A landscape with many valleys, sampled at points; each row gives a point and its height.
From any point a ball rolls to the lowest of the 2 points nearest to it. It stops when none of these is lower. Distance is the straight distance between rows; heights are no part of it.
Q231 height 295: [136 145 162 122 150 148 109 130 153 123 124 144  90 117 109 104  87 103
 158  63 106 104 135 144 116 155  85]
Q819 height 510: [140 148 128 126 101  85 110 187 169 139 151 102 168 138 125 108 147 158
 132 150 128 150 101 107  65 112 141]
Q199 height 358: [125 129 140 145 132 101 101 142 152 102 149 114 141 145 149 131 135 153
 121 144 120 133 113 139  75  82  85]
Q973 height 314: [121  94 125 134 133  86 125 124 125  75 126  97 135 147 183 178 169 145
 141 164 154 110 114 146 109  45 149]
Q326 height 621: [112 119 108 145 120 173 155 132  94 148 154 117 119 101 119 132 162 172
 124 137 156 178 110 135 198 109  58]
Q953 height 128: [130 118  72 124 121 163 140  67 130 152 114  44 122 159  71 163 111 187
 126 107 153 115 171 106 162 143  73]
Q866 height 283: [123 105 127 101 152 116 151 135 108 109 121 156 120 157 132 157 102  78
 130 112 115 112 137 120 141 135 156]
Q750 height 309: [117 138 146 142 145 157 113 138 151 147 166 148 118 127 118 100 121 131
 122 116  97 174 115 148 113 114  50]
Q877 height 213: [109 154 151 184 125 133 107 121 109 152  63 125 107 130 106  92  87 118
  57 163  89 121 160 168 105 104 123]
Q348 height 404: [ 95 106  94 148 154  99 132 140 132 132 139 110 178 168 122 178 191 171
  85 188 103 171 111  98 100 113 139]
Q646 height 535: [127 127 107 137 167 159 163 126 117 133 122  35 151 118 125 145 153 205
 115 177 167 168  96 102 164  74 101]
Q426 height 185: [122 169 132 174 104 101  95 140 153 152 111 117 135 105 127 105 122 154
  86 169 121 131 140 136  86 129 120]
Q796 height 276: [146 158 201 147 136 133 114 120 119 113 111 134 128  71 166  44 139 133
 127 200 158 142  87 161 132  81 124]
Q137 height 539: [113 112  94 127 155 143 148 140 118 166 146  66 161 144 109 151 143 187
 115 155 137 184 105  89 160 100  95]
Q267 height 515: [132 128 146 119 146 103 119 193 158 130 156 100 171 152 134 118 144 165
 130 152 109 171  82 104  76  68 128]
Q196 height 269: [131 124 157 145 143  94 141 136  97  87  91 167  74 123 115 126 124  47
 112  93 106  87 170 143 153 173 154]
Q810 height 354: [115 103 158  92 112 155 137 107  97 157 113 143 109 110 127  86  88 106
 166 132 139 130 111 135 182 113 133]
Q903 height 377: [164 139 154 110 105 102 146 147 115 105 102 105 167 102 162  93 160 130
 168 197 187 120  95 143 128  97 209]
Q353 height 161: [135 143 139 115  98 147  95 127 158 157 144 143 112  55 146  84 113 144
 193  91 159 115 110 146 116 173 111]
Q24 height 121: [144 163 109 148 104  98 105 111 163 103 105 121 114 116 106 146 137 135
 119  92 127  83 169 106 105 187  82]
Q323 height 491: [109 154 112 158 109 125 121 152 131 157 133 179 141 122 132 121 150  90
  76 142  59 156 139 127 123 160 150]
Q886 height 642: [119 135 138 129 103 151 122  93 113 154  86 128 102  94 123 115  96 130
 142 125 140  89 153 155 161 141 130]
Q560 height 109: [151 145 108 155  95 132 100  65 172  92 138  88 109 117 131 148 143 177
 150 116 174  91 162 155 106 112  76]
Q217 height 155: [142 111  92 114 143 143 117 103 157 105 154  93 142 172  91 146 137 177
 134  91 115 141 135  90 119 131  24]
Q320 height 526: [145 130 148 125 128 108 134 158 134  99 144  98 148 119 167 127 162 166
 159 163 166 141  89 138 123  62 136]
Q861 height 380: [135 118 148 107 141 117 159 173 102 144 154 164 184 103 168 105 179 125
 135 183 145 191  61  98 159 125 173]
Q460 height 198: [125 164 139 152 121 130  97 129 168 167 130 117 130 109 108  94 107 168
 121 141 130 138 131 136  91 127  95]
Q957 height 179: [142 112 146  92 174 153 119  92 163 111 134  80 111 177 102 141  52 134
 185  79 132  96 140 119 108  68 105]
Q678 height 136: [147 102  83 118 144 140 153  75 125 151 127  31 145 137 127 169 138 178
 146 158 196 126 126 123 198 106 166]
Q752 height 242: [134 115 175 106 159 164 117  82 151 123 126 110  98 125 123  95  55 126
 189 114 145  99 131 157 117  63 131]
Q841 height 150: [109 134 107 178 126 113 125 109 119 121 101  78 139 130 116 155 141 177
  73 191 138 129 150 126 102  82 100]
Q132 height 662: [133 108 150  82 139 124 132 116 109 118  84 153  90  93 118 114  70  61
 183  76 137  68 140 118 131 166 185]
Q77 height 153: [147 113  59 106 120 123 131  78 146 114 136  70 138 159 115 192 146 162
 146 106 160 102 160  92 160 167  91]
Q162 height 174: [131 134 120 167 143 124 174 112  93 130  78 120 105 186  58 153 129 125
  45 121  84 106 199 120 123 140 133]
Q653 height 145: [128 130  78 140 120 135 151 107 116 139 114 116 134 166  66 173 151 153
  76 113 113 127 179  97 143 182  92]
Q900 height 261: [142 173 160 166 118  95 118 171 131 133 106 127 159  91 160  80 150 148
 105 199 137 148 101 137 101  94 148]
Q140 height 564: [126 124 119 112 120 113 137 109 118 146 142 121 173 132 135 131 134 146
 147 189 208 101 120 136 133 174 238]
Q241 height 212: [138 108 150 108 164 157 120  69 153 102 125  82 105 161 126 140  65 139
 175 110 152 100 138 146 127  28 129]
Q184 height 382: [123  94 170  97 110 141 129  95  99 105 116 148  98 104 150  95 103  92
 154 152 140 118 105 144 180  76 139]
Q925 height 372: [113 135 140 162 147 120  94 153 147 114 144 140 138 153 134 122 133 127
  91 129  69 160 116 129  75  82  79]
Q783 height 305: [116 123 125 153 122  84 113 155 128 102 128 160 137 131 176 152 152  96
  87 153  97 133 127 141  95 125 134]
Q261 height 636: [123 152 141 175 121 139 121  83 106 125  56 105  81 120  98 128  91 136
  85 136 124  72 191 177 120 116 110]
Q418 height 258: [126 138 161 122 140 154 152 159 106 169 104 167  99 150  93  83 105  75
 110  61  49 143 143 123 150 148 153]
Q26 height 598: [102  76 123  90 166 158 165 106  69 123 145 160 141 183 110 171 126 109
 108 133 146 119 120 143 198 166 184]
Q823 height 249: [113 155 152 159 147 177 122 156 126 157 145 151 109 156 102  78 128 107
  77  96  31 177 129 141 114  96  84]
Q316 height 267: [156 168 163 155 105 112 123 144 119 112 113 126 145  69 176  76 168 156
 128 195 170 137  89 154 130  97 132]
Q35 height 440: [109  98  99 114 130 131 150 148 114 149 170 157 158 135 150 165 170 133
 121 146 135 168 105 108 163 147 136]
Q310 height 132: [140 136 114 149 100 123 110 103 150  97 153  99 120 106 153 146 161 172
 150 133 175 117 132 152 130  91  93]
Q884 height 214: [133 110 121  80 173 128 142 153 149 130 141 123 143 191  86 156  80  97
 145  64  76 141 123  58 111 126 133]
Q459 height 319: [109 149 100 129 127 136 126 123 143 168 150 160 170 152  88 144 132 125
  91 138 107 127 135 100 106 210 201]
Q476 height 288: [134 117 135  72 143 156 122 117 163 166 142  90 123 132 110 112  58 147
 216  78 155 117 112 104 120 119 137]
Q273 height 189: [126 164 121 181 104  89  99 127 128  98  87 153 109 107 145 140 146  90
  70 138 111  90 177 153 107 184 125]
Q357 height 291: [110 116 159 147 176 155 127 126 133 124 153 132 104 144 114 109 117 133
 116 133 101 163 121 164 107  64  53]
Q661 height 194: [139 135 109  95 100  91 118 152 158 144 131 115 136 126 128 124 106 131
 164 109 149 104 120 110  68 169 171]
Q84 height 88: [152 133 104 157 120 130 106  59 151  64 114  89 104 143 120 173 132 157
 131 110 150  75 173 136 117 103  75]
Q51 height 330: [123 110 145  91 132 134 140 128 116 161 127 127 140 110 140  99  97 129
 176 147 156 145 101 107 167 105 156]
Q103 height 638: [130 150 149 150 111 134 105  80 126 124  59 116  88  93 124 117  85 126
 130 129 136  57 172 173 123 128 136]
Q433 height 260: [141 102 136 114 159 104 147  98 117  55 107 126  98 157 132 178 102  74
 145  95 132  67 158 125 144 103 151]
Q856 height 297: [127 110 128  75 147 130 141 144 138 147 130 143 126 142 121 130  62  87
 173  78 118 124 115  90 113 141 157]
Q807 height 461: [104 120 128 135 115 154 161 144  79 166 139 191 127 138 122 105 168  97
  75 137  61 173 130 141 175 148 151]
Q556 height 550: [156 184 122 169  88 109 115 145 156 120 125  80 148  87 137 114 182 206
 116 187 179 132 125 142 103 117 101]
Q794 height 571: [123 122  95 109 121 120 124 103 127 134 151 123 166 156 124 165 128 148
 131 149 195  87 131 130 117 211 221]
Q824 height 138: [134 121  74 139 131 122 111  92 155  98 129  94 155 170  87 137 143 196
  97 127 103 141 144  84  97 127  33]
Q113 height 181: [138 119 122 145 119 144 121  68 127  93 114  88 108 116 142 151 121 155
 144 144 175 112 143 156 153  48 130]
Q309 height 137: [140 150 126 127 104 121  95 104 166 121 113 120 104  95 127 129 105 140
 161  84 146  79 152 131 102 170 104]
Q836 height 208: [115 163 162 145 120 154  82 149 153 198 105 151 126  84 107  46  85 115
 133 121  84 149 119 137  94 145 148]
Q500 height 369: [119 121 142 150 141 150 163 129  82 139  88 127  98 178  84 126 101 126
  64 102  80 139 163 136 133  90 106]
Q602 height 298: [121 112 164 112 131 115 136 133  94 115  81 180  98 119 134 100  98  40
 115 115 100 100 140 140 141 166 178]
Q224 height 210: [125 160 167 146 142 148  91 112 173 181 101 104 119  90  96  72  76 167
 146 146 131 108 148 157  80 123 113]
Q331 height 405: [157 159 140 112 112 112 141 198 135 152 141 118 177 103 147  91 160 152
 152 167 157 173  76 107 117 125 167]
Q782 height 168: [117 146 106 176 107  92 109 132 133 129 115 124 146 124 133 148 159 153
  65 178 113 136 146 128  90 115 105]
Q799 height 394: [139 122 124 101 134 121 148 194 132 166 172 131 190 116 149 120 171 149
 148 159 136 197  68  85 140 131 171]
Q107 height 548: [160 179 131 145 127 144 138 147 152 121 136  67 158  97 129 108 176 217
 127 178 180 152 102 131 114  94  92]
Q741 height 364: [132 130 138 127 112 112 138 154 109 139 141 157 154  83 167 105 168 127
 131 181 152 166  93 123 163 118 135]
Q873 height 534: [146 136 117 141 156 173 156 110 126 103 134  57 143  96 149 136 176 210
 136 164 185 163  93 129 174  62  98]
Q572 height 381: [123  83 149  63 142 127 140 146 101 105 144 169 114 128 161 119  87  62
 172  92 116 137  85 114 143 107 149]
Q141 height 546: [168 164 113 115 130 131 141 171 158 139 144  43 177 127 127 117 180 218
 139 163 168 169  89 111 128 112 106]
Q73 height 172: [128  95  98 101 151 154 121 124 141 116 178 100 136 167 120 160 140 166
 156  86 123 160 105  94 141 104  32]
Q795 height 199: [106 163 150 192 136 134 102 132 136 155 106 119 128 113 112  83 112 140
  64 180  97 153 134 152  90  91 108]
Q299 height 224: [139 112  98  89 109  98 133 145 136 130 152 116 151 140 144 145 130 127
 168 135 173 112 121 121  92 157 192]
Q284 height 472: [ 91 124 132 128 141 154 153 143  98 170 150 195 161 153 120 109 145  85
  87 160  56 167 115 126 151 127 200]
Q497 height 667: [137 110 160  92 141 143 148 120 103 127  90 149  80 113  96 119  82  76
 174  54 122  83 150 123 173 157 150]
Q740 height 206: [128 116 137 125 125  66 121 151 121  81 120 151 139 145 171 140 123  80
 114 162 131  93 130 155  53 136 210]
Q680 height 368: [157 137 138 103 101 120 145 142 125 134 118 111 162  88 158  86 146 149
 184 167 194 135  94 122 149 121 181]
Q185 height 275: [118 129 172 142 181 188 147 128 134 169 152 128 105 129  88  68 105 138
 115 149 102 186 125 174 119  73  61]
Q191 height 232: [117 145 161 167 126 130  96 121 109 120  71 148  90 121 131  84  99  86
  84 132  94 107 157 178 124 131 119]
Q489 height 608: [104  71 115  99 136 163 174 116  61 141 152 169 129 153 124 154 159 121
 107 145 143 152 119 144 220 159 150]
Q88 height 429: [110 114  86 140 117 120 136 132 119 124 158 151 149 139 146 189 185 142
  94 147 132 149 130 113 147 164 103]
Q952 height 308: [103  82 121 118 158  96 141 122 107  90 131 145 142 163 163 190 151 115
 112 166 133 115 125 134 122 103 160]
Q253 height 149: [141 133  72 119  98 109 129  98 154 125 130 109 140 140 119 180 149 158
 127 121 161  98 167 103 125 196 118]
Q128 height 148: [125  97 144  99 138  78 130 147 120 107 119 132 144 155 165 126  90  86
 140 163 131 104 114 131  68  92 218]
Q667 height 388: [135 131 146 146 169 128 119 103 134  91  97  93 113 185  75 137  81 131
 100 111  82 100 159 116  86  87  71]
Q845 height 551: [146 175 114 166  78 104 124 125 142 148 113 104 143  70 145 119 164 182
 125 183 183 118 139 142 131 149 139]
Q771 height 337: [115 163 115 144 140 104 118 138 144 111 147 179 158 152 113 148 144  85
  71 128  83 105 139 110  67 207 213]
Q891 height 152: [133 150 104 126  74 102 111 152 151 158 138 158 137  80 148 125 146 125
 140 124 150 121 128 125  99 218 158]
Q328 height 151: [148 143 140 118 102 148  87  98 175 128 131 129  95  56 140 110 116 142
 200  69 162  73 137 156 107 174 109]
Q420 height 252: [131 144 163 153 132 121 115 130 114 117  72 146  73 113 110 102 100  78
 118  84 103  84 169 151 136 165 128]
Q732 height 178: [139  82 107 121 143 111 130  71 128  72 114  81 124 168 162 204 131 131
 145 132 163  91 155 137 137  63 168]
Q860 height 307: [123 128 152 122 130 110 111 147 126 117 108 166 108 118 159 105  90  62
 128 109 103 115 122 135 113 142 146]
Q816 height 253: [103 105 138 126 161  88 132 127 109  89 122 165 149 173 155 174 124  88
  91 167 121  97 137 139  83 130 203]
Q163 height 272: [128  84  97  80 128 122 148 131 121 115 173 136 137 139 167 173 140 114
 175 111 171 124 108 116 157 156 163]
Q216 height 578: [116 107 107 108 148 117 133 110 115  98 167 143 159 170 137 186 131 127
 118 135 177  94 118 123 125 188 205]
Q542 height 131: [118 124 100 159 125 138 124  92 119 111 116  90 121 142 116 160 131 167
  96 147 142 117 155 133 118  93  68]
Q707 height 543: [141 136  92 124 149 124 142 155 146 158 148  49 181 141 116 144 181 213
 112 170 144 187  91  74 138 117 110]
Q520 height 346: [128 164 115 129 141  89 114 159 159 117 140 161 139 141 124 120 125  60
  98 107  66 114 127  96  37 188 211]
Q536 height 503: [128 152 113 128  99  90 110 157 169 153 136 128 164 142 127 124 137 135
 108 142 100 138 126  94  61 156 163]
Q394 height 277: [120 137 132 125 130 141 139 142 117 166 106 158 123 140  99 120 102  92
 105 103  77 135 142 118 131 151 146]
Q715 height 631: [116 134 104 151 102 139 150 107  91 144  99 138 110 117 117 150 139 138
  98 138 144 119 166 154 172 150 106]
Q61 height 300: [113 130 119 113 133 145 144 124 122 179 113 150 150 148  93 139  95 111
 117 132 114 121 149 112 133 185 187]
Q383 height 274: [ 99  82 122 132 156 111 133 123 107  87 123 119 127 160 165 190 151 135
 126 150 126 129 115 127 128  52 114]
Q711 height 421: [118 129  83 155 102  94 121 152 146 118 167 164 162 129 153 177 209 136
  82 144  97 157 130 112 105 173 103]
Q704 height 347: [153 170 145 132  99 137 128 160 137 158 149 135 153  52 156  75 167 166
 167 152 176 164  79 126 157 151 115]
Q36 height 221: [139 116 112 101 107 143 149 121 113 114 140 159  97  95 137 153 133  98
 177  61 149 109 132 123 193 190 111]
Q917 height 193: [138 112 100  93 131 143 124 126 150 113 175 114 125 142 125 162 129 143
 172  60 135 137 119  94 152 146  53]
Q189 height 353: [150 150 138 124  94 121 143 141 105 151 127 149 157  56 169  81 183 137
 147 184 184 155  90 114 179 154 146]
Q701 height 191: [130 113 132 149 160 111 176 112  80 103  92 135 100 186  80 173 125 101
  77 114 106  95 185 129 148 141 142]
Q192 height 115: [123 112  75 128 129 154 141  78 124 152 124  45 131 139 103 169 120 179
 134 139 175 124 148 122 184 117 109]
Q413 height 554: [149 158 111 140  68 100 125 137 142 162 119 112 155  70 141 113 162 168
 162 175 197 107 135 138 124 184 178]
Q422 height 225: [131 148 131 162 135 104 120 130 129 100  95 135 109 143  98 149 120  96
  87 107  91  99 167 117 112 148 100]
Q434 height 650: [152 120 153 102  94 146  96  85 155 122 112 122  98  62 149  92  98 119
 212  86 174  71 124 157 114 120 173]
Q399 height 259: [131 103 137  73 169 134 133 161 138 124 152 137 126 164 126 139  70  88
 172  63  98 139  97  85 108 104 124]
Q275 height 339: [142 162 127 130 107 138 120 182 162 167 183 135 152  80 141  96 163 176
 153 132 147 187  78 111 139 147  86]
Q377 height 130: [139 144  97 129  70  81 109 183 147 128 174 160 143  96 167 129 178 109
 131 122 138 144 110 126  78 196 135]
Q477 height 287: [122 140 170 150 129 148 127 124 103 132 118 140 112  84 133  67 127 133
 112 183 140 152 101 161 159  84  97]
Q290 height 325: [121 124 129 168 121  91  94 155 131  68 137 154 120 129 184 159 164 108
  87 129  97 124 124 145  92 119  77]
Q277 height 357: [114 155 118 118 142 120 125 152 163 156 135 146 154 155 109 118 110  82
 103 117  45 132 133  82  67 151 201]
Q271 height 531: [162 141 135 133 135 142 142 136 133  85 136  74 148 105 167 133 190 193
 159 165 187 148  83 146 148  48 121]
Q511 height 122: [148 130  71 154 118  95 113 100 147  76 117 119 152 160  87 154 170 171
  79 113  86 128 165  75 103 166  41]
Q605 height 497: [125 166 114 148  98 112 104 150 164 158 131 148 144 119 124 117 136 116
  95 119  78 140 135 107  96 172 133]
Q105 height 262: [116 140 168 149 175 179 127 134 143 163 137 134 108 157  82  72  94 121
  95 114  59 172 139 159  93  93  70]
Q510 height 250: [129 125 136 124 144 118 136 122 115 115  97 125 113 158 112 150  81 102
 119 112 105 103 155 121 124 112 124]
Q39 height 614: [119  86 100  99 129 168 190 124  71 167 152 154 119 164 107 156 152 127
 114  97 132 158 140 127 220 183 127]
Q574 height 616: [133 109  75 114 121 156 174 126 104 157 150 138 123 159  91 182 169 144
 110  83 126 149 155 106 199 206  90]
Q814 height 414: [118 121  89 147 112  86 122 163 149 130 160 125 175 144 142 168 208 167
  93 172 121 160 118 104  95 148 128]
Q72 height 107: [141 157  91 167  93  99 110 114 152 102 116 129 132 128 106 157 165 143
  82 112 101 117 168 102 109 185  60]
Q974 height 231: [107 103 133 133 142 127 130 130 104 115 136 134 128 126 151 139 133 131
 126 152 125 147 106 136 150  65 107]
Q775 height 646: [137 130 135 112 102 153 110  80 139 133 111 118 104  92 135 121  93 137
 187 107 169  94 136 151 152 113 142]
Q249 height 671: [141 118 143 118 136 128 168 130 100 112 107 144  74 138  91 143 114  89
 149  54 124  87 162 126 181 161 121]
Q188 height 173: [126 158 127 176  98  97  90 140 136  89 115 162  99  90 175 133 153  88
  96 121 126 106 148 161 123 178  87]
Q21 height 110: [138 139  96 165 102 143 127  76 116  87 108 105  94 128 113 175 145 152
 108 112 145  89 178 147 147 121  62]
Q549 height 310: [130 115 124  89 128 156 133 121 138 171 147  97 133 117 125 116  90 154
 195 111 168 143 101 108 170 120 130]
Q27 height 264: [127 103 134  68 132 123 139 138 121 167 127 144 137 127 137 105  72  92
 182 117 142 127 100 103 109 138 202]
Q738 height 343: [118 121 121 156 119 110 111 138 134  95 157 131 127 124 167 154 166 147
 114 133 126 138 116 142 114  98  67]
Q826 height 331: [119 145 125 137 126 161 116 172 156 172 197 153 150 103 123 106 154 155
 131 110 101 206  86 101 139 128  65]
Q57 height 134: [138 137  73 121 121 124 140  97 149 137 124 117 150 155  73 179 156 151
 104 105 126 116 172  76 145 230 111]
Q470 height 254: [134 141 143 126  93  79 107 173 138 126 130 145 135 102 167  91 123 100
 148 146 140 127 100 147  70 133 171]
Q481 height 219: [133 160 172 139 127 124  78 148 171 159 111 116 124  95 126  59  75 135
 149 132 129 116 120 151  57 130 144]
Q449 height 222: [132 104 121 131 162 106 162  97  93  68 104 124 105 174 113 198 128  91
 109 118 130  76 174 136 157 121 140]
Q104 height 379: [103 130 133 164 137 148 147 142  99 157 110 133 125 162  95 114 123 127
  53 140  53 165 141 137 123  78 117]
Q116 height 195: [117 112 120 123 133 152 140  96 111 126 120 100 112 131 124 140 105 150
 139 141 150 129 130 140 170  62 109]
Q910 height 207: [128 150 138 190 124  97 118 128 104  87  78 146  93 135 121 144 141  84
  59 121  87  96 182 157 125 149 102]
Q453 height 326: [125 111 188 117 147 176 130  86 110 108 102 143  62 128 120  75  87 101
 137 116 115 106 144 199 155  85  96]
Q980 height 373: [115 131 107 115 138 127 133 150 149 176 143 138 167 162 106 134 108 120
 112 131  80 156 126  87 104 135 174]
Q29 height 239: [121 147 161 131 134 156 107 168 132 158 116 168  99 119 113  69 100  72
 131  65  52 143 121 133 129 160 127]
Q703 height 171: [131 138 105 104 107 117 119 148 157 162 136 147 134 114 123 134 116 116
 151  89 127 124 123  92  95 205 150]
Q554 height 263: [141  92  93  89 115 104 140 125 137 108 162  93 147 147 163 167 148 136
 177 133 186 113 115 130 132 126 186]
Q768 height 165: [131 110 106 119 136 139 148 104 109 135 131  86 137 118 146 146 132 162
 150 163 180 139 120 125 188  86 144]
Q541 height 345: [119 100 186 124 138 157 148 114  72 109  94 152  63 151 124  77  98 102
  96 108  96 122 141 174 160  82 101]
Q201 height 329: [115 160 105 130 136 126 118 119 147 120 156 161 160 155  80 162 128 117
  85 110 118  91 136  93  98 238 213]
Q442 height 223: [109 156 162 153 119 169  92 148 129 183  97 167 111 100 117  37 105  92
 105 109  56 157 128 151 127 153 139]
Q940 height 236: [106 166 153 157 129 168  96 166 147 177 142 163 124 118 128  52 118  94
 101 112  39 178 116 139 114 121 117]
Q336 height 363: [136 117 134 116 134 100 150 132 108 117 122 112 162 119 162 131 160 145
 140 201 179 130 107 129 150  96 190]
Q619 height 266: [133 126 162  97 149 148 115 122 158 146 152 116 117 115 130  86  75 143
 202 111 156 128 103 138 115  84 125]
Q332 height 328: [123  96 144  79 159 121 150 145 100 110 133 188 125 143 141 129  94  48
 140 107 109 126 108 114 126 147 191]
Q964 height 620: [121 131  92 122  96 171 141 122 117 166 165 123 118  97 122 139 152 170
 149 105 163 160 119 127 208 153  53]
Q863 height 521: [141 121 149 114 149 110 121 178 158  94 157  76 162 151 138 127 161 178
 172 148 148 151  77 134  84  43 117]
Q809 height 209: [143 120 107  97 116 168 133 111 135 117 162 131  95 111 122 159 128 127
 193  38 152 115 137 120 186 160  69]
Q821 height 257: [132 138 162 121 156 145 120 176 138 123 147 172  92 120 107  91 106  58
 142  29  68 149 112 117 130 160 103]
Q4 height 359: [115 100 152 131 129 149 175 110  57 135  79 137  79 164 105 110 104 124
  74 126 109 126 160 160 164  86 125]
Q700 height 177: [136 106 145 110 182 121 135 144 131  94 132 120 126 195  86 152  91 101
 132  67  74 124 136  72 110  96  93]
Q633 height 618: [125 127  77 114  99 158 147 138 124 178 156 137 125 120 108 160 159 154
 132  92 138 167 134 102 193 199  71]
Q364 height 243: [143  89 115  90 143 116 141  86 124  79 124 112 119 157 154 189 107 101
 168 109 161  84 150 125 146 103 181]
Q813 height 587: [112  98 118  92 164 143 151 106  93 104 154 167 142 165 110 182 113  95
 126 111 162  93 123 125 166 198 198]
Q425 height 156: [166 113 118 155 110 141 108  65 157  73 143  84 112 112 151 164 158 177
 149 131 191 118 134 168 138  51 110]
Q592 height 412: [117  89 191  90 130 147 121 128 104 110 143 166 106 106 160  67 105  81
 162 142 123 145  81 144 170  69 119]
Q575 height 673: [138 124 113 130 123 136 157 111  98 111 118 131  88 144 105 169 140 118
 128  75 128 104 167 127 185 158  86]
Q419 height 558: [129 133 118 125  92 115 129 108 117 162 117 144 152  86 146 116 139 133
 158 173 193  99 133 136 143 193 199]
Q744 height 425: [118  93 176  76 135 130 128 144 102 141 131 168 122 120 149  71  72  66
 166 129 115 148  76 114 145  93 156]
Q636 height 313: [128 123 180 117 155 156 121 114 131  94 122 148  75 125 127  93  87  86
 156  82 114 107 136 175 144 111  86]
Q89 height 396: [ 85 114 100 164 157 132 148 143 118 151 135 131 173 165 110 166 187 147
  62 182  65 183 119  97 113 100 143]
Q155 height 139: [151 125  70 107 115 143 116  52 167 121 114  44 127 153  92 161 117 185
 157  89 165  89 169  95 146 152  83]
Q90 height 306: [114 125 184 133 145 161 112 103 118 135 118 142  86 105 125  61 101 111
 129 152 125 135 127 189 137  90  92]
Q544 height 387: [ 91 139 108 138 147 136 141 151 136 173 150 142 177 162 112 137 151 121
  83 163  53 174 129  89 110 103 170]
Q955 height 383: [ 98 134 129 186 146 138 113 132 120 117 115 126 132 157 101 126 143 134
  48 148  49 161 136 127  83  70  74]
Q652 height 355: [143 108 142  80 129 131 155 134 105 133 137 121 156 102 165  98 147 130
 180 171 185 154  82 107 187 106 173]
Q200 height 192: [123 141 180 115 131 155  97 147 144 195 122 151 137  73 116  30  82 116
 174 122 113 156  84 122 114 138 146]
Q156 height 378: [127 124 149 152 157 149 150 105  94 104  97 103  87 179  84 132  94 135
  89 101 100 107 166 148 121  82  70]
Q573 height 627: [117 122 105 157  92 133 137 104  92 107 126 148 107  91 155 153 166 138
 103 150 152 126 141 164 182 122  84]
Q352 height 452: [105 112 118 129 114 137 147 148  93 157 148 184 139 116 142 132 160 109
  97 144 105 178 110 129 172 139 123]
Q665 height 158: [120 134  97 147 127 135 143 104 115 148  90 102 126 173  65 152 114 147
  72 131  97 121 181 106 121 140  99]
Q765 height 125: [145 106 106 141 131 119 115  69 132  59 112  83 111 161 147 195 130 139
 137 116 151  84 163 131 122  60 111]
Q615 height 175: [129 137 170 105 116 147  90 142 150 177 137 147 121  46 136  41 102 123
 201  97 151 126  91 144  96 164 135]
Q558 height 141: [145 121 161 106 187 141 124 117 146  97 125 105 106 184  78 134  59 108
 157  67  96 106 141 105 102  90  82]
Q827 height 624: [117 130 107 144  99 150 141 105 101 132 138 121 113  81 137 132 155 160
 131 154 176 149 124 143 203 112  93]
Q978 height 237: [134  99  88  80 124 138 156 108 118 110 165 144 119 124 148 189 146 108
 169  82 172 109 131 121 193 197 136]
Q363 height 154: [128 143 109 154  82  93  99 157 138 112 148 170 123  89 185 135 167 105
 113 127 128 135 122 144 112 181 109]
Q303 height 235: [134 137 173 122 112 105  98 153 141 149 112 139 134  95 155  53  89 101
 161 144 140 128  96 139  82 116 169]
Q662 height 279: [136 139 153 109 156 134 106 158 165 111 164 151 102 127 125 113 100  88
 157  52 100 134 109 112  95 145  77]
Q391 height 320: [115 148 129 143 111 153 110 160 142 163 160 163 128 101 127 102 134 126
 120 106  94 175 106 126 136 148  83]
Q365 height 633: [127 150 130 166 102 143 133  97 103 128  80 124  79 115 104 130 125 133
  95 108 128  89 181 166 154 152  89]
Q568 height 342: [127  99 130 125 141  82 149 145 112  89 127 107 155 142 177 168 192 154
 142 196 168 126  95 147 123  73 180]
Q350 height 278: [128 127 129 118 118  95 119 159 137 124 135 159 137 126 161 129 117  92
 122 127 116 128 115 122  82 143 165]
Q318 height 655: [146 113 134  87 117 118 120 105 130 111 103 133  99  98 149 120  81  89
 199  86 160  74 124 135 106 136 189]
Q366 height 211: [130 110 151  79 129  94 127 151 121 127 123 134 130 131 157  94  73  81
 176 125 140 114  97 123  77 100 200]
Q670 height 251: [131 150 144 169 104  69  98 175 142 109 118 122 149 118 166 109 150 136
 100 183 126 125 115 155  60  89 146]
Q786 height 483: [ 95 132 117 135 142 133 141 164 122 146 160 188 151 152 133 135 158  77
  84 128  40 161 118 115 127 140 164]
Q158 height 234: [130 136 129 145 104  62 118 162 138 117 125 131 155 135 159 134 143 112
 106 187 138 110 133 150  57 130 196]

Where does a ball stop that starts at each point below?
Q741: Q72
Q775: Q29
Q744: Q377
Q592: Q558
Q350: Q84
Q813: Q29
Q602: Q84
Q331: Q558
Q786: Q29
Q575: Q29
